Points, in no order, along strands that fork and pass close to each other.
In the rows, 128 means zero.
Two points are linked if the straight distance between their rows is under 122. Some points are linked to none.
taf: [115 145  89 134 182 129 105  92 138 128 173 141 157 116 116 130 150 169
 174 107  67 109 102  72]
Memi: [ 97 118 143 100 142  97 107 110  99 186 157 132  80 114 151 116 169 137
 102 109 138 134 123 164]
mele: [177 101  93 148 118 138  86 158  86 105 159 162 142 162 117 108 177 104
 132 156 147  61 151 121]
Res: [174 168 160 155  91 137 116 132 104 124 132 118  88  92 194 144  90  94
 169 190 170 151  94 156]
vek: [154 146 168 131  81 149 155 118 102  90 119 142  81 144  86 154 118 110
  79 102 126  76  83 155]
Relu: [107 176  58 114 114 164 128  92 158  96 165 127 141  85 143 105 106 100
 107 146 155  82  91 117]
Gipil: [100 122  67 106 144 113  97 103 164 120 111 124 168 118 166  91 139 126
 119 150 148 124 201  81]
mulas: [123 103 174 133  97 129 108  71 137 121 129 114 116 101 110 158 130 115
 144 109 102 116 177  75]
Kuvef: [188 134  90 122 147 176  98 115 106 130 168 159 159  77 181 141 123 104
 169 145 146 105 174 108]
samo: [133 129 127 127 164 176  79  94 128 174 175 147 110 119 125  85 128 144
 129 101 138 143  69  95]
Roba: [ 56  97 120 128 138 133 152 122  86 151 142 148 167  96 108 171 134 123
 106 104 142 105 111 179]
gedot: [ 78 153 151 132 100 138 119  73 150 114  84  92 126  90 132 142  90 168
 169 109 115 141 102 115]
tas: [121 130  83 112 169 143 114 118 138 138 181 185 146 139  81 105 162 140
 136  87  94  86  86  63]
Nop: [ 87  75 201 127 114 122 122 131 162 140 123 129 119 132 114 124 104  83
 142 136 132 203 126  91]
Dat: [125 142 128 145 163 135  85  67 124 170 150 129 140 117 131 136 112 188
 184  96  51 124 111  95]
pap: [144 159 109 154  84 148  73 166 107  88 122 125 142 129 163 140 125 124
 192 189 161 108  82 134]
liped: [130 124 102 164 132 127 136 134 130 121 225 116 172 156  99 135 189 135
 117 143 107  79  84 135]
pak: [161 153 113 125 108 180 113 158 109 112 177 158 126 106 159 136 116  63
 147 160 204 115  87 111]
mov: [118 152 193 132 102 102 157 163 147 107  98  83 128 153 131 152  93 117
 100 127 149 193 104 166]
mep: [115 119 123 161 153 163 136 110 136 154 164 126 172  85 141 139  81 111
 119 144 146 152  84 165]
karaz: [149 113  99 125 170 127 123 115 171 126  83 150  98 156  92  60 149 178
 147 117  87 150 167  63]
Dop: [162 197  93 120 121 142 161 112 131 108 174 114  77 120 140 104 128 121
 106 120 138  81  55 174]
reb: [114 177 155  92 100 160 155 166 155  75  93 112 120 110 162 164  81  92
 171 116 166 165 106 104]
gem: [172 124 133 167 113 106 128 168 118 113 108  97 154 133 175 139 100 120
 166 181 114 167 143 174]
nopod: [131 145 124 145 118 149 112 156 115 133 185  97 154 151 119 131 156 154
 128 125 150 101  53 146]
Dedaf: [105  91 156 113  87 144 128 139 107  96  38 121  96 124 133 139 127 132
 167 133 157 135 191 133]
Gev: [135 186 152 119  78 184 138 117 101 103 135 113 143 122 126 170 109 125
 102  95 191  74  97 117]
zaz: [108 159 144  92 143 110 149 100 126 141 146  96 133 122 140 195 159 165
 147  77  74 116 157 107]
sel: [ 84 113 116 102 108 122 110 100 105 136 145 159 136 120 116 121 141  98
  76 116 150  78 153 103]
Fuf: [116 163  96 114 137 106 157 155 132 106 131 126 190 127 153 163  79 112
 108 126 120 123 118 163]
tes: [110 108 114 151 145 136 139  88 124 153 159 119 151  54 159 139  98  96
 128 153 118 141 152 172]
napi: [104 119 157 117  97 138 112 102 113 128 110 108 133  79 201 146  84  85
 131 157 178 154 187 122]
rit: [ 72 130 134 145 149 110 173  95 159 148 169 147 148 140  23 160 199 180
  89 119  78  97 108 116]
tigud: [ 99 169 103 114 105 105 136 142 121  76 121 171 131  87 170 180  91  66
 188 174 114  97  87 142]
Fesoz: [ 78 120  95 137 146 158 158  87 128 127 178 142 118  83  65 131 189 138
 104 115 120  71 106 135]
vavek: [120 145 130 119 131 146 158  71 119 130 183 118 176 136  89 163 121 149
  93  61  93  81 115  94]
did: [149 114 157 110 105 127 126 184 120 106 118 147  46 170  95 121 185  94
 110 108 142 111 121 128]
zoga: [107  56 139 127 139 115 165 156 138 140  91 144 116 125  97 141 122  90
 111 139 137 160 181 144]
datot: [115 112 115 123 116 110  86  93 137 139 113 119 140 113 182  88 105 102
 120 158 147 136 203 118]
vit: [ 79 143 164 105 106 136 104 139 163 114  91 121 117 154  90 117 138 162
 138  91 119 161  89  59]
vaz: [103 138 144  93 142 129 171 142 150 130 110 158 114 160  62 141 109 133
  82  74 111 144  93 115]
mut: [ 92  92 157 160 121 111 100 138 162 138 135 127 103 153  62 115 190 152
 123 154 112 143  80 110]
Funes: [142  86 152 126 111 168 131 130 105  96  46 129  99 149  89 142 115 154
 189 110 133 125 179 102]
puzak: [145 169 127 134 123 165 131 104 105 140  84 143 164 163 114 132  58 180
 111  82 135 110  94 126]
poron: [165 162 134 142  83 129 116 117  96  74 143 111 104  98 143 189 140 112
 170 157 101  79 116 140]
rure: [110 100 109 176 133 166  93 129 106 127 129 169 141 105 110 115 104 112
 167 166 167 111  70 139]
Dapid: [105 101 154 101 125 109 117 151 178 159 160  96 122 116 123 119 202 112
  84 137 145 165 161  76]
mafak: [145 137 112 103 142 102 156 133 124 134  79 119 133 120 196 139  69 127
 144 120 118 153 200 157]
Noduk: [157 108 174 120  93 110 112 161 112 109 120 136  95 196 102 136 150 117
 124 107 106 114 133 102]
Terid: [139  99  68 126 177 114 176 171 167 101 138 156 129 114 110 120 150  93
 121 160 106 130 147 137]
ladi: [133 103 134 122 125 124 166 152  87 139 158 147  94 104 120 173 137  69
 105 125 127 111 133 184]
rikez: [144 103 184 153 130  89 121 118 157 146 154  96 132 129 118 163 149 146
 174 136  65 181 131 102]
ras: [105 138 119 112 122 120 121 188 116 132  93  95 113 140 167 108 150 150
 115 139 197 157 111 184]
fip: [161 131 171 135 129 201  95  96 133 140 159  92  82  68 147 129 138 126
 186 129 168 163 108 103]
Luzo: [220 122 140 137 125 151 112 155 130 146 178 106  82 153 135  89 178 104
  96 137 145 128 128 125]
zep: [123 146 110 134 127 124 124 148 136 123  92  79 119 129 140  99 138 189
 118 142 140 147 109 179]
nolel: [174 115 128 149 108 164 116 118 116 123  89 114  94 121 158  75  89 118
 132 165 174 155 158 144]
nusit: [166 122 163 129 119 128 171 139 138 145 134 100 150 159 116 158 139 132
  71 107 124 132 190 100]
Sasik: [176 142 162 142 116 179 104  79 134 147 171  87  75  94 124 125 146 148
 151 122 118 129 107 121]
Zelun: [113 103  85 113 129 120 105 145  99 128 130 157 154 162 105 109 177 119
  79 129 161  76 169 113]
bebe: [154 125 180 131 107 179 102 183 138 107 128 106  85 151 120 119 159 124
 157 120 191 160  80  96]
rara: [104  84  97 173 141 175 113 136 128 145 129 147 180 110  88 109 107 136
 114 157 158 138  68 151]
Nupil: [ 90  86 107 141 175  71 164 159 143 154 117 155 205 140 103 149 130 127
 103 149 105 159 178 138]
Vunek: [ 95 106 145 159 154  84 140 116 135 141 143 157 177 161  64 158 204 169
 110 138  73 109 158  89]
Vez: [171 148  85 165 115 124 141 141 123 104  93 117 160 111 169 120  62 112
 146 193 122 115 125 171]
Kos: [ 95 122  57 111 137 131 111 103 108  81  92 158 121  99 122 106 129 121
 141 140 131  60 173 125]
Daka: [ 88 116 141  90 150  89 148 160 147 140 105 112  79  99 162 127 133 117
 172 119 120 202 140 143]
duzit: [178 115 100 174 134 140 144  76 128 102  82 162 131 115 103 107  67 113
 120 144  97  90 159 142]
Dofe: [100 170 129 108  91 124  88 105 110  90 129 151 113 130 141 130  92 116
 145 111 121  74  76 106]
Gul: [126 171 126 101 102  77  91 137 123 107 120  99  91 150 169 128 156 160
 180 118  80 115 111 127]
kenu: [140 126 159 104 122  62 165 130 160 151 169 104 102 141 120 136 170 108
  42 121 107 157 151 140]
Mekar: [103 106 156  95 123 105 156 157 146 148  66  87  97 129 172 117 138 145
 133 131 155 216 199 149]
debef: [ 99 144 102 142 130 114 178  66 140 147 199 138 178 146  78 132 111 143
  65  95  82  86  74 144]
Mugi: [124 149 116 105 153 163 137  89 188 124 119 136 122  99 141  87  67 113
 133  97 133 170 123  72]
Nomi: [116  95 125 134 120 100 122 175 182 131 138  87 149 132 127 124 192 129
 120 172 146 175 164 104]
Tis: [104  91 161  91 125 101  86 146 111 129 114 161  90 137 154 130 133 101
 218 127 110 157 142  97]
Nofoz: [147 156  97  82 137 132 119 129 108 155 157 155  92 129 166  78 119 103
  93  91 159 107 121 131]
nen: [125 111  96 119 133  68 139 181 175 112 139 123 162 176 118 122 190 122
 102 158 113 129 170  81]
sesik: [ 79 124 101 144 157 117 179  96 135 103 169 143 145 109  60 164 188 147
 126 108  78  73 112 129]
sif: [116 139 175 113 139 111 163 162 139 124 115  82  88 112 162 154 127 119
 147 117 134 210  99 178]
giko: [140 149 168 118 100 130 115 137 146 131 116 113 121 171 117  84 105 128
  57 113 173 156  97 115]
fuzo: [139 139 105 124 120 149 178 138 117 147 153 120 186 176  79 150 154 172
  60  98 156  84 130 148]
dilil: [125 119  91 121 142 122 112 160 128  92 109 164 143 142 131 122 113 108
 175 127 111 113 119  99]
liki: [143  88  86 108 172 161 135 174 132 132  95 188  73 134 109  82 132 101
 133 123 142 140 135 124]
Mif: [154 189 197  94 126 171 144 154  99 115 141 108 109 120 156 189 125 120
 151  60 172 136  92 118]
kiv: [140 103 132 171 131 115  80  89 107 157 100 133 158 157 139  87  76 159
 122 150 105 127 140 147]
buvug: [127 148  97 121 154 121 164 161 149 105 123 102 186 116 150 155 110 155
 163 116  90 141 131 143]
Dud: [100 147 132 115 150  82 137  88 118 149 194 104 109 107 142 161 201 163
 142 111  75 120 142 146]
dob: [134 125 139 106 138  99 135 137  79 170 100 123 113 136 177 138 120 132
 124  99 127 149 203 163]
veni: [130 160 179  99  87 102  82 111 126 108 121  97  86 131 176 130 125 137
 167 118 115 127 123 128]
lar: [169 170 102 112 143 145 156 116 158 134 208  81  92 110 144 105 158 125
  97 112 126 117  91 145]
raguv: [ 52 128 141 120 116 119  76  73 116 152 140 135 146 111 125 122 124 143
 108 100 134 105 102 103]
gudol: [187 149 107 138 174 103 131 172 127 151 156 128 159 185 153 107 106 147
 146 114  88 144 111 143]
dep: [134 125 107 113 132 145 123  70  85 138 125 145 135 116 113 137 154 163
 127  95 110  64 194 115]
Sozat: [166 120  83 124 167 166 162 128 130 147 114 122 180 107 147 132 106 143
 111 123 149 139 200 117]
doro: [156 157  92 141 143 119 176 146 155 111  81 124 154 175  88 104  93 175
 102 127  90 131 140 153]
subas: [170 203 130 129 112 166 121 135 162  92 115 140  86 121 163  78  77  89
  98 160 203 151  56 111]
dor: [145 174 149 127 105 164 160 138 124  95 146 126  73 120 103 122 121  98
  85 119 172 111  51 170]
Moge: [116  94 107 172 163  97 132 141 155 158 117 119 175 143 115 103  93 152
 140 158  92 180  94 163]
tig: [117 174  49 110 109 136 116  96 129  81 127 149 133  91 152  99 115 102
 118 153 154  50 139 119]
Gisif: [119 125 158 157 102 113  76 137 147 121 102  85 153 161 151  90  98 148
 168 157 128 169  95 122]
Loz: [126  83 161 163 147  96 147  93 148 183 132 116 152 111 105 132 118 125
  74 146  90 183 171 140]
Bil: [121  69 134 162 123  98  78 117  99 139  78 139 161 165 132 109 100 145
 169 167 100 131 167 133]
mulo: [137 151 102  98 123 122 116 134 112 145 112 184 100 142 175  94  71  69
 105 115 153 119 132 138]
robiz: [136  68 163 108 125  97 106 125 132 119 106 149  84 160 147  99 128 102
 202 136  87 168 182  79]
per: [126  66 137 165 165  87 144  91 152 152 121 129 115 105 107 105  94 106
 116 170  72 179 162 157]
sapul: [ 85 111  78 128 146 167 154 110 110 138 134 135 131  82  85 143 165 151
 102 124 155  94 118 173]
vigeb: [145 182  96 121 111  97 126 172 102 111 175 156 143 153 176 133 118 104
 154 148 139  90  40 166]
loti: [131  98 134 135 126 175 114 127 121 113 120 113  82 114  75 127 187 155
 164 123 130 116 128 103]
tez: [ 86 156 129 123  84 133 132  94 113  92 101 153  87  56 168 143  83  50
 131 172 185 125 108 151]
kat: [ 71  76 141 127 161  81 131 127 102 173 109 166 189 141 110 173 139 144
 134 122  95 148 180 120]
zage: [ 68 161 147  99 131 131 100  95 151 156 126 118 157 131 111 122 105 179
 117  67 117 152  88  68]
tupo: [131 154 171 119  88 133 107  81 103 124 115 114 101  75 221 147  70  88
 189 168 169 162 145 128]
sok: [134 112 186  97  84 144 131 144  98 123  88 138  89 131 143 156  97  73
 108  94 177 135 164 121]
Ruz: [111 115  92 139 123 107  94  89  81 116  90 162 119 145 115 104 135 154
 133 141 113  54 161 139]
zati: [133 165 133 109 101 166 143  87 112 117 152 136 157 118 104 168  93 124
  98  70 145  76 122  93]
lona: [117  86 152 173 155  88 139 111 165 139 104  92 138 116  96 138 147 180
 176 168  64 183 158 121]
kob: [107 129  62 100 155 160 153 190 145  96 123 158 139  81 144 132 129  79
 153 134 168 128  98 143]
tonap: [153  93 110 139 167  99 120 158 107 182 165 133 142 152 132 116 187 140
 103 162 127 134 142 156]
nasik: [145 131  89 130 140 188 148 165 140 116 168 146 135  83 168 122 107  59
 114 156 197 150  89 138]
dodel: [111 150 123  77 132 131 117 140  80 157 159 128  93 134 160 119 176 139
  91  84 180  97 113 151]
Disu: [165 153  92  93 133 148 160 176 121  92 156 141 171 166 118 156 152 108
 113  98 125  80 158  91]
Vid: [177 139 169 141 100 188  97 185 113 120 142 122 111 133 153 127 123 102
 156 145 218 152  74 112]
rade: [127 133 106  96 142 181 163 109 170 121  96 135 104  91 142  88  82  87
 107 110 186 178 154 107]
zukav: [153 101 155 108 133  86 126 168 106 159 119 140  88 165 170 115 115  93
 121 124 118 163 181 150]
sati: [123 126  92 116 202  92 173 140 116 155 112 150 106 126 127 123 155 168
 150 109  65 136 135 183]
Zapa: [129 151 108 152  87 166 137 103 128 107 103 147 121  78 153 110  58  75
  89 193 202 133 108 141]
gor: [167 210 164 126  94 144 117 106 152  91 106 129  79 124 156  99  59  98
 136 137 159 142  46  93]
Volu: [150 141 128 135 115 127 187 152 115 131 124 104 160 183  68 166 165 192
  94  98 111  99 132 155]
Rizo: [126 119 138 152 134 120 114  47 105 111 137 149 157 100 104 161 131 137
 144 110  65  79 175  85]
zada: [140 153 126  97 112 170 148 139 169  89  92 149  63  99 144  84  79  72
 113 129 193 160 101 111]
muk: [159 111 166 160 150 118 155 138 131 177 151 122 123 148  87 108 103 144
  79 129 112 182  85 174]
Tomoz: [111  90 130 154 182  87 118 102 119 143 128 169 190 135 105 156 170 156
 163 131  77 125 195  64]
veri: [143 125 144 141  85 143  97 119  63 149 110 116 139 132 158 147 116 133
 114 142 163  94 160 161]
nava: [125  73 168 130 134  79 126 153 123 163 105 148  85 165 147  85  91  95
 123 143 121 197 138 151]
reg: [ 52 156 106  77 128  74 136 144 142 130 116 112 134 110 168 141 134 152
 123 109 120 138 123 159]
pone: [140 138 109  94 145 125 139 136 175 139 164  90 134 100 182 117 134 110
 111 129 130 159 169 110]
sufem: [133 138 104 170 153 104 125 108 131 153 218  84 185 125 125 138 173 170
 117 144  94 102 115 141]
munaz: [ 93 102 128 123 148  75  85 107 121 189 120 154  87 139 129  78 164 147
 121 129 104 145 137 114]
gofor: [124 148 138 133 124  66 134 116 137  95 120 108 161 151 130 146 122 145
 116 121  69  99 168 122]
lebi: [ 92 156 114 120 126 169 130 146  95 140 159 112 174 115 139 158 144 162
 136 110 197  99  71 162]
gidot: [ 69 149 138 103 101 162  91 132 142  99 100  93 135 110 145 112 126 132
 149 123 202 143 104  83]
tik: [131 106 129 187 140  87 109 144 124 119 114 112 129 131 145 123 113 141
 166 184  85 142 108 191]
kadep: [144 156 206  94 107 169 127 135  83 133 116 132  86 126 131 164 116  93
 119  68 195 134 115 121]
Sir: [109  99 145 159 140  84 126  56 147 145  78 125 102 112 100  88 109 154
 116 137  57 138 150 143]
Siset: [ 93  80 154 128 146 126 154 141  89 165 164 152 124 104  97 184 158 109
 117 114 124 132 113 185]
dimid: [102  98 147 168 122 116 120 130 140 164 111  99 130 140  74 118 188 200
 109 158 118 153 119 132]
Nogug: [ 92  81 121 175 103 137  97 142 147  92  82 141 179 148  81 136  99 130
 162 169 133 123 111 101]
Zura: [ 62 108 119 126 143  63 136 149 120 170 123 173 156 180  91 123 146 150
  74 122 107 126 111 148]
ver: [150  96  95 154 176 114 120 106 139 130 195 141 159 101 135 123 156  84
 118 162 102 112 184 112]
pem: [118 145 169 120 106 146 117 152 146 135 117 111 110 176 104 112 151 154
 103  91 164 163  88  88]
malar: [169  87 181 169 146 122 118 130 139 169 185 114 131 134  95 167 179 141
 149 133  76 154 137 108]
Sus: [148 157 103 142 154 115 150 152 117 142 166 145 164 153 161 140  85 124
 132 118 105 129  65 174]
nuz: [148 143 130 154 137 127  97  74 110 144 149 125 158 135 153 114  82 148
 135 123  76 108 114 128]
zom: [113 145  88 105 112 140 141 180 136  96 103 134 123  99 179 147 133  82
 149 147 178 119 140 148]
san: [107  87 124 165 142 135 140 117 137 141 101  99 155 106  97 138 159 177
 155 149 106 143 155 143]
pefi: [139 116 172 168 144 122 152 104 150 172 166 118 171 141  89 138  93 137
  85 130  78 174  97 129]
vif: [124 154 127 154  87 126  76 134 148  89 109  94 138 133 144 119 108 142
 183 179 133 121  76 115]
Bakig: [123 137  96 138 115 147 153 179 100 132 124 117 188 176 112 138 127 151
  64 127 191 108 119 185]
zem: [115  85 146 107  99 126 144 159  99  99  76 140 106 126 133 158 123  81
 128 128 154 124 202 139]
fike: [193 164 131 148  99 157 128 131  89 126  76 130  93 113 195 102  74 110
 151 191 202 153 126 168]
ladoz: [153 139  77 115 141  86 150 183 127  80 159 131 170 187 124 140 199 131
 123 132 114  77 176 107]
pigif: [100 116 126 101 139  92 108 112 152 163 199 124 159 123 132 124 191 123
  98 129 124 135 144  97]
tisan: [211 125 167 132  85 124  89 141 108 128 128 103  89 184 122 109 163 141
 112 119 124 117 154 107]
bamon: [164 118 156 141  95 148 104  98  93 149 174  90 120 109 138 143 167 116
 105 150 163 103 158 151]
Git: [183 131 163 156 122 107 165 150 129 116 191  84 133 136 142 164 151 112
 104 151 105 119 129 178]
Tidub: [111 105 168 124  82 151 124 112  89 103  98 160  69  75 137 167 102  43
 157 153 177 121 122 153]
Rala: [132 124 132 120 159 153 122  91 165 162 118 119 149 105 137 110  81 148
 149 105 104 181 143  79]
lun: [100  85 155 159 106 116  71 148 115 136  80 113 114 153 129  84 118 158
 188 174 135 161 115 135]
Lup: [101 126 138 126  92 154  95 122  77 135  67 131 160 137 137 144  80 154
 138 127 191 118 142 152]
fel: [106 124  86  98 130 107 133 195 101 129 105 130 125 141 157 127 151 116
 119 144 170 125 141 180]
kapif: [100  81  91 151 133  93 145 155 140 113  79 136 169 147 107 111 123 117
  99 174 133 138 171 154]
fuza: [170 167 111 103 126  77 126 177 117 120 163 107 156 171 187 141 127 122
 142 124 103 118 136 133]
mebur: [130 115 111 186 113 161  78 107 132 116 127 162 174 127 107 125  79 110
 165 160 124  94  90  91]
Kani: [110 178  92 109 119  88 126 169 124  85 132 182 127 136 173 148  79  81
 172 132 106  99  61 145]
lafa: [191 108  91 152 149 147 172 131 140 102  64 152 125 149  84  94  87 135
 101 127 104 121 158 138]
zupen: [153  97 115 110 129 134 150 169 142 111  74 104  64 132 127  95 176 137
 121 136 138 155 173 147]
tefuf: [108  95 213 149 124 121 134 112 168 156 135  93 119 118 104 159 113 130
 157 118  91 204 108 100]
Nukeg: [109 119  51 107 189 113 181 157 149  95 121 167 120 118  84 119 196 134
 113 126  99  98 148 135]
toba: [129 125 149 136 109 155  92 104 141 147 122 148 132 160 102  68  76 101
  66 118 168 136  96  88]
dok: [164 102 133 161 137 176 109 124 117 163 132 116  90 101 151  82 118 117
 118 160 169 164 122 162]
Ket: [117 153 113 111 136  73  86 126 104 151 124 137 118 172 159  97 148 154
 136 114  81 106 131 139]
gedo: [146 135  78 151 122 113 159 102 115 101 104 148 123  98 141 125  86 100
 103 166 106  86 139 194]
nirod: [121 115 128 155  92 124 128 158 180  60  92 114 160 146  79 136 109 108
 137 168 115 131 115 107]
fod: [124 100 168 133  92 142 112 139  72 115 138 161  73  97 125 172 134  78
 144 141 162  93 114 171]
sipur: [154 165 169 107 122 124 122 119 106 143 136  98 136 147 140 165 134 167
 143  65  94 130 143 100]
zadu: [149 114 128  94 138 118 160 181 144  95 105 130  45 132 113 134 180 100
 137 114 126 130 143 139]
nul: [111 153  73  98 171  77 173 167 125 129 119 137 129 152 106 130 172 166
 112  96  97 105 136 166]
mami: [164 111 128 148 136 170 126 107 146 144 144 150  76  96 105  87 108  90
 111 150 146 131  80 147]
bobe: [134 136 139 115 154 139 142 108 130 169 113 110 171 144 144 154  83 176
 132  70 103 160 156 104]
danag: [113 142 133 114 139 119 157 118 173 136 118 168 149 170  45 123 130 148
  77  83  88 129 129  54]
votu: [138 189 181 131  92 158 165 122 101 110  98  92 143 125 128 171  75 146
  94  90 168 125  88 173]
ledat: [129 189  68 128 135 130 119 125 119  85 130 124 186 154 136 147 120 176
 159 107  93  60 111 112]
zaso: [118 129 188 106  91 104  78 151  96 115 121 141  78 129 185 152 121 101
 212 116 131 148  94 124]
sakob: [128 129 139 111 116 173  73 116 126 133 142 118 130 107 159 124 128 126
 172 123 167 140 129  78]
Mopu: [187 174 127  99 104 124 149 149 122  98 169 132 137 165 145 135 132  99
 103 113 119  83 120 130]
nug: [202 162  88 129 133 179 149 117 129 126 149 107 166  89 176 141  90 116
 134 133 152 118 179 101]
Gozol: [102 124 106 137 157 124 135 118 130 113 102 103 165  99 140 157 126 169
 188 133 101 133 160 131]
mavo: [117 148  88 127 136 134 153  84 172 102 143 119 124  94 108 105 117 129
  90 123 101 103 114 124]
timib: [ 99 150  73 114 123 163 143 171 107 106 128 117 194 127 130 146 137 162
 116 120 186  84 118 157]
sidu: [167  98 123 148 132 174 129  83 122 102  82 162 120 117  78 122 102 132
 162 118 102 105 190  84]
lero: [142 117 128 122 162 105 131 131 119 132 163 114  79  89 133 157 215 143
 183 124  77 125 127 144]
Rezum: [136 153 144 134 117 163 102 104  69 143  70 146 137 139 151 126  47 157
 141 100 155 122  97 142]
Kon: [182 118 107 144 126 111 106 167 103  99 168 148 114 141 137 122 167  92
 149 173 118  82 123 152]
batef: [151 107 125 117 163 162 160 154 135 187  93 129 161 136 125 127 129 178
  97 116 162 178 194 118]
vip: [ 76 103 140 117 142  96  81 102 138 173  75 160 121 160 101  65 125 168
 118 115 103 146 126 104]
zele: [ 94 115 130 125 141  86 113 135 125 177  82 183 135 199  76  96 127 171
  91  99 103 128 133 112]
zusuf: [167 149 140 112 125 131 164 112 171 147 205  79  98 129 123 109 186 124
  59 111 115 134 127 117]
Gaf: [105  99 107 126 143 109  89  94 158 138 170 116 152  94 144 117 176 120
 142 147 126 124 190  64]
luga: [ 98 114 147 137 108 149 115  78 133 136 147 110 133  36 166 143 112  89
 141 160 152 140 154 121]
Kitak: [153 168 195 136  65 133 152 144 120  84  76  80 129 148 135 160  81 122
 105 124 172 149 120 151]
gid: [174 112 151 157 143 121 156 127 128 150 213  87 167 127 121 185 159 128
 116 128  88 131 138 141]
libud: [ 70 120 110 135 139  68 152 120 129 166 190 151 181 161  93 121 150 135
  59 119 103 102  93 165]
Nipo: [133 100 153 177 148 135 122 145 153 168 117 115 135 149 102  86 114 155
  98 154 131 211  80 169]
gedaz: [134  90 141 125 158  93 122 115 148 123  84 157 112 163 111  84 126 142
 183 124  77 152 174  72]
big: [125 145 134 123 121 153 137 118 145 114 244 126 124  91 122 168 166  78
 132 117 121  85  72 121]
danot: [146 156 119 114 118 143 151 142 113 132  72 127 149 179 102 116  82 171
  72  83 136 124 136 135]
das: [123 138 152  81 105 144 116  95 133 131  86  92  75 111 140 108 146 141
 118  88 161 133 184 100]
fasos: [151 130 147 109 122 109 139 106 145 140  91 102  63 132 114  93 169 164
  82 126 127 137 180 130]
Koti: [103 136  73 160 124 137  83 108 172  90 126 142 182 137 106  85 110 134
 134 151 113  88 106  56]
Depar: [ 81 141 129 111 131  77 132  91 124 152 174 122  91 108 131 110 168 125
  72 121 106 103  92 181]
nat: [ 90 137 161 139 104 112 125 107 141 121  78  70 107 108 130 125 127 183
 125 134 123 151 120 174]
rovu: [134 118 100 110 147 148 152 134 172 135  69 127 138 143  94  88 132 169
 103 121 142 170 171  89]
Gega: [151 106 107 124 187 114 170 142 135 146 119 129  75 106 111 136 188 153
 174 127  69 144 150 162]
mek: [123 173 156  66 137 152 137 175 131 109 123 122 118 131 162 167 121 115
 164  66 151 155  97  96]
dak: [151 116  97 149 106 127  83 167  94  96 134 162 110 127 171 127 130  86
 196 196 130  95 123 150]
gar: [140 106  87  86 165 148 132 161  99 149  89 186  97 134 165  83  87  88
 139 110 170 152 143 151]
gan: [ 85 128 135  95 105 137 106  53 134 111 105 113 107  77 135 148 160 147
 151 107 127 112 194  76]
tuk: [ 72 114 162 138 130  93 102  93 147 170 180 126 108 133  84 107 177 148
  89 123  84 123  69 130]
zope: [ 84 172 141 126  95 156 120 143 145  88  91  95 162  93 170 150  93 122
 156 142 217 157  94 108]
lusu: [189 117 142 150 143 161 122 110 125 138 163 138  68 123  92 116 135 116
 128 113  98 100  78 135]
gake: [101 131 132 120 146 123 156 111 162 116 128 131 105 110 100 131 118 122
 110 112 110 147 103 135]
tagum: [109 120 131 126 139 123 136 181 125 141 175 137 184 173  86 179 167 163
 145  98 109 125 108  95]
Zire: [156  97 101 148 153 130 177 127 150 104 151 139 151  96  95 148 120  73
  88 147 105 104 175 125]
gat: [141 117 111 126 154 145 122 122 143 140 149 173 142 182  53 100 175 151
 102 100 111  83 126  41]
deza: [151 136 157 151  96 126 157 132 117 109 133 121 117 165  69 146 144 155
  87 106 106  86  99 176]
Lubal: [116  81 161 130 120 133 118 131 128 136 115 173 104 122 150 114  60  59
 148 145 142 183 121 126]
num: [137 187  83 116 137 113  93 128 122  87 158 112 140 138 173 137 138 157
 201 123  82  84 104 122]
Fepo: [177  99 141 143 126 147 127 110 108 130 114 114 123 107 163 152 109 125
 189 149 104 148 209 122]

Follow the links from the first point to the second, and from the first to the third. Name the last point that the two ways share.
sakob; sesik; Moge -> zem
sif; malar; zaso -> munaz
liki; mafak; Kani -> san
nug; Depar; debef -> munaz
liped; nava; zati -> rikez

A fork is a point with three links, a tip a point with one. Leave the first point through the second and follow the links. Name the first fork or tip that comes.
sufem; liped -> kenu
zaso; Tis -> Kuvef
Gev; zati -> munaz
Tomoz; Vunek -> Zapa
